Points, in no order, along strands that fork, close into loops and pass close to each other.
Points whose rows are less than 37.5 apart are linked; no others are.
k_498: [-13.1   6.3  -7.6  -1.3   4.4  -7.5  -4.1  13.5   2.0]
k_397: [ 37.7  -9.8  36.3  -9.1  13.2  -0.9 -34.2 -61.9 -19.5]
k_676: [-19.6  -1.9  -7.2  38.2  17.7 -24.6  27.8  29.3  15.7]
k_832: [ 16.9 -12.2 -13.6  -6.7  16.2  -2.7  11.3 -12.4   2.3]
k_749: [ 59.3 -28.7   7.7  -2.2  34.1  -4.0  -4.2 -55.0  -7.9]
k_421: [  8.7 -16.2   2.2  55.2 -22.8  12.4  66.0  42.0  22.2]
k_740: [-16.3   3.5 -10.1  20.6   8.8 -19.7  13.4  22.5  14.3]
k_935: [ 57.7 -32.0   5.7  18.3  44.1 -11.1   5.2 -44.3   0.8]
k_997: [ 11.6 -15.0 -16.7 -39.0 -39.4  41.1  20.9 -13.6  -2.3]
k_340: [-39.9  29.9   8.9  19.2  20.7 -21.2 -23.6  34.3   1.5]
k_733: [-62.5  34.6   4.3  39.2   4.9 -34.4  -4.8  66.3  14.7]
k_195: [ 11.4 -13.2 -18.4  -0.4   5.1  -0.8  20.8   0.0   6.9]
k_983: [  1.9  -4.6 -18.6 -47.7 -45.1  43.3   6.7 -11.5  -4.3]
k_717: [ 50.2 -23.7  -0.2 -16.0  23.9   3.5  -7.3 -41.8 -10.8]
k_79: [-42.3  25.5  -7.5 -26.2 -41.8  16.3 -10.8  33.3  -2.2]
k_245: [ -1.1   7.1  -0.1 -10.5  10.8  -3.2 -18.5   4.0  -2.5]
k_17: [ 50.9 -27.7 -10.9 -31.4  13.5  11.8  -5.5 -46.5 -12.1]
k_250: [ 31.1 -17.1 -19.5 -33.5   0.8  12.6  -0.9 -32.7  -6.1]
k_922: [ 27.8 -36.3 -23.2  10.1  -5.3  15.5  56.2 -14.7  14.1]
k_815: [ -9.2  12.2  53.1  10.9   3.1 -24.7 -52.0 -68.7 -22.9]
k_404: [  2.1   1.6  49.1  -8.8  -4.5  -9.8 -55.2 -80.9 -23.3]
k_657: [ 24.2  -8.1  -4.8  -0.4  26.5  -6.3  -1.3 -14.8  -2.2]
k_406: [ -6.9  13.2  11.2  31.8  38.2 -20.7 -10.7  11.9   5.8]
k_282: [-25.3   1.0  -5.6  54.7   6.2 -27.8  41.8  46.0  26.7]
k_718: [-18.4  29.1  -1.0 -60.1 -21.3  21.5 -56.0   0.2 -24.1]
k_2: [-24.8  24.3  15.3  28.0  28.8 -23.5 -21.7  24.8  -1.1]
k_648: [-11.1  -0.5   4.5  60.1 -25.1  -0.5  60.9  58.9  24.5]
k_719: [-48.6  19.2   0.1  41.1   7.2 -31.2  11.1  54.2  17.3]
k_327: [-46.0  28.5   2.5  11.1  -2.1 -18.5 -12.9  44.2   5.8]
k_550: [  5.6 -20.5  -7.6  38.4 -14.4   5.2  59.4  27.1  24.0]
k_731: [-28.6   4.4   3.1  66.7 -13.8 -20.4  53.7  61.3  26.5]
k_38: [ 41.5 -12.8  19.3 -17.3  18.1   6.3 -27.4 -50.1 -18.2]
k_98: [-49.6  31.2   0.4  -0.6 -13.1 -11.4 -22.4  43.3   0.3]
k_926: [-15.5  14.2 -12.8 -59.2 -27.1  23.9 -32.1  -5.0 -16.9]
k_53: [ 25.5 -24.3 -19.3 -19.1 -29.4  40.7  38.4 -14.4   1.4]
k_598: [ 22.7 -27.2 -17.6  -1.7 -17.6  25.1  48.4  -8.3  11.1]
k_238: [ 12.7   8.6  -1.4 -55.1  -7.1  20.5 -43.4 -21.9 -22.9]
k_845: [ -7.2 -10.8  -7.4  26.1 -10.5  -3.6  44.3  18.5  16.6]
k_773: [-47.3  30.1  -4.4 -12.1 -25.1   3.8 -17.9  40.4  -3.3]
k_827: [  5.9   8.2   5.3 -15.2  15.8   1.5 -28.2  -8.5 -10.4]
k_23: [  2.7  -3.1   1.4  24.4  35.5 -19.9   0.5   7.2   6.7]
k_5: [ 40.0 -19.0  -0.9  11.6  40.5 -12.0   7.4 -28.2   2.7]
k_129: [ -3.0  23.1   5.6 -52.7 -10.0  18.3 -61.2 -13.5 -28.4]
k_771: [  0.6 -13.1 -17.2   8.1  -8.7   5.1  33.2   5.3  12.7]
k_452: [ -5.3   9.1 -15.4 -56.6 -33.8  32.8 -16.8  -8.4 -12.2]
k_635: [ 21.6  -5.3 -12.9 -34.8   1.3  11.8 -15.9 -19.6 -10.2]
k_492: [ 23.5  -4.0   0.0 -19.2  15.9   0.2 -21.9 -22.7 -12.6]
k_621: [ 22.1  -6.5  46.9 -15.1   3.1  -0.1 -47.6 -76.9 -27.0]
k_625: [-32.8  16.7  -0.2 -16.9 -53.1  24.1   4.7  33.6   2.0]
k_650: [-41.6  12.1  -0.8  55.1  12.7 -36.8  26.3  54.4  24.7]

A piece is all that can be reached along the links. How many separate loops has the piece of each point below (a circle has one, a figure eight two, a Y none), and how many tips (points with one link)?
k_245 => loops 2, tips 2
k_79 => loops 0, tips 2
k_997 => loops 0, tips 2

A fork is a point with three links, a tip a point with one. Leave the first point through the second and follow the links. Name the first fork or tip that comes.
k_340, k_327 => k_625
k_845, k_771 => k_657
k_98, k_327 => k_23
k_397, k_621 => k_815
k_983, k_452 => k_238
k_733, k_719 => k_282
k_657, k_5 => k_717
k_740, k_498 => k_492

How many points has the smallest loop of links through each point below? Write 0 if it is on no loop.
k_492 => 9
k_340 => 0
k_53 => 0

Name the points in between on the shortest way along the links from the first point to the second, in order.
k_827, k_731 => k_245 k_498 k_740 k_676 k_282
k_250, k_5 => k_635 k_492 k_657
k_832, k_550 => k_195 k_771 k_845
k_327, k_79 => k_98 k_773
